Points on a hilly landscape, in no order, each with its height.
A ball rolls from a point to the lowest of its 3 nearest points, and stops where none of them is lower. Distance is the straight distance between rows; heights are no part of it.
zeg: [136 104 120 133 126 136 161 101 119 117 115 125 135  85]  h=32.7
Taz: [ 90 189 107 120 190  87 163 155 145 135 141 126 120 135]  h=14.8
Diz: [142 100 133 137  86 152  72 168 128 125 152 125 137 156]  h=12.1
soz: [132  79 133 149 103 140 132  98 117 113 110 119 133  86]  h=24.0
Kimoz: [125 153  96 129 154  91 140 167 154 138 138 139 137 133]  h=43.3
lomu: [124 223 161 107 152  86 113 122 135 155 107 158  96 154]  h=34.7
retu: [149 119 122 120 100 112  99 174 146 138 153 136 132 145]  h=33.5
godig: [103 196 117 106 176  71 138 162 142 146 135 129 115 148]  h=5.4
ved: [148 139 179 142 107 144  85 118 112 129 134 136 146 126]  h=6.9
roka: [126  53 171 143  89 144 117  73  97 100 115 111 120 101]  h=6.0
gol: [119  60 132 156  81 168  91 124 122 109 148 114 129 120]  h=17.6
ven: [143 110 189 148 107 153  92 103  84 107 125 124 133 110]  h=19.7
ranap: [123 216 147 121 138 114 148 112 141 139 119 138 105 138]  h=21.7
ruv: [125  62  84 138 107 143 135 136 135 108 137 115 142 101]  h=30.9
Ledot: [ 93 232 128  86 188  82 143 122 135 149 121 103  98 139]  h=14.5
girok: [171 161 206 130 118 165 107  75  94 123  97 135 132 127]  h=51.7
vip: [164 193 182 121 144 159 113  71 123 139  81 144 110 146]  h=44.5
tafiz: [105  49 126 154  62 193  99 157 124 107 160 118 114 164]  h=20.4
zonez: [145 186 159 135 130 125 122 120 129 148 111 151 131 126]  h=37.6
Tugoz: [133  91  78 120  90 145 133 208 145 128 174 112 147 151]  h=47.7
fab: [117  90  64 134 172 124 183 140 147 115 134 131 149 115]  h=57.2
biv: [144 124 126 140 118 137 125 123 123 132 121 124 148 102]  h=14.2
rarof: [148 126 149 124  94 125  76 158 131 141 132 145 142 146]  h=33.6
zisus: [ 90  53  58 121 191 119 201 143 148 125 128  99 146 126]  h=64.8
Buk: [145 194 152 129 152 154 137  72 134 135  80 135 102 128]  h=39.8
kope: [148 122 162 151 100 144  74 131 121 125 135 128 140 135]  h=20.1
Zarim: [137 105  82 135 127 123 150 162 149 128 148 139 145 115]  h=52.8
Siz: [139 155 135 123 122  86  99 156 139 150 133 164 140 140]  h=49.6
kof: [141  94 126 146 104 140 107 143 122 122 140 120 140 111]  h=27.3
Leme: [115 234 120  86 187 118 134  80 146 140 110 107  78 145]  h=17.0
Nama: [147 141 155 136 127 148 152  72 110 116  86 126 113 102]  h=37.5
dok: [ 79 142  87 118 200 110 193 114 139 122 123 108 118 109]  h=18.4
povob: [111  94  87 128 160 112 199 101 133 121 128 118 137 109]  h=48.4
Vutag: [166 187 190 117 114 123  95 100 117 150  94 164 131 136]  h=45.9
ket: [129  74 154 161  85 168  72 138 114 108 154 126 132 161]  h=20.6
dapeb: [126  56  54 116 115 151 157 168 143 127 155 112 153 137]  h=52.5
Pogog: [144 100 170 131 102 158 132  60  98 111  90 118 119 101]  h=23.6
Tud: [128 179 128 130 158 127 166  89 135 132 110 133 110 119]  h=33.1
Mur: [144 176 154 110 111  77  83 151 124 164 103 176 138 148]  h=58.9
fonak: [114 144 108 133 155 122 180 112 130 130 122 139 119 106]  h=40.2
veri: [143 119 155 145 110 146 109 109 110 123 113 130 141 107]  h=24.3
feg: [127  32 132 151  85 145 124  81 113  93 119 106 116  92]  h=13.6
tufif: [126  86  63  94 116 142 178 210 142 133 171 112 153 163]  h=51.9
kidis: [ 85 215 124  82 178  39 118 169 124 162 125 158  87 146]  h=16.8
kes: [134  81 174 156  92 166  72 103  93 104 122 121 140 114]  h=12.2
fevos: [117 180 127 131 158 110 151 135 143 140 127 143 119 126]  h=23.1
kidon: [127  52  91 127 118 125 177  96 131 112 131 112 144  91]  h=44.9
fedi: [ 85 171  96 119 193 106 178 123 137 134 127 103 119 124]  h=14.6
Mem: [161 152 212 121 113 142  54 106  83 135 131 140 143 148]  h=60.9
vame: [135 155 150 138 125 134 143 112 115 123 112 140 132 114]  h=32.0
vogu: [148 119 122 137 104 134  96 156 134 127 146 123 147 133]  h=23.2
gesa: [112  50 108 147  85 167 104 130 123 102 139 102 125 125]  h=15.0
Pup: [133  81  76 130 101 158 128 165 137 129 148 108 138 134]  h=42.5
pon: [132 108  65 103 126 125 160 206 154 128 156 130 148 172]  h=52.4
kudeb: [ 94 131  72 125 193 106 175 167 151 133 143 121 146 127]  h=65.1
vav: [132  11 103 139 100 126 144 107 135 101 137 100 131  94]  h=29.7
pove: [123  69 127 154  77 172  88 152 133 113 162 119 130 151]  h=18.1
Bulir: [ 97 199 108 106 196 114 168 103 140 136 124 106  96 124]  h=11.5
Rar: [145 203 162 118 136  97 119 121 131 150 106 162 118 143]  h=30.1
bogoz: [113 165 104 115 160  61 126 183 152 152 132 155 117 151]  h=26.5
fav: [104 205 130 113 175  97 147 130 137 147 133 136 107 138]  h=14.4
peno: [124   4 119 151  77 154 120 100 126  96 140 101 113 114]  h=19.0
Tobeb: [159 172 217  96 103 123  69 120  92 143 120 170 142 150]  h=55.1

For each start below, name every point that the ball comes to, in order.
fevos -> fav > godig
ranap -> fav > godig
fab -> povob > fonak > fevos > fav > godig
soz -> feg > roka
Siz -> retu > Diz
pove -> gol > gesa
zisus -> povob > fonak > fevos > fav > godig
rarof -> kope > ved

For each start below, name the point where the ball stops.
Kimoz -> godig
vav -> roka
Nama -> roka
zonez -> godig
Buk -> godig
dok -> Bulir
peno -> roka
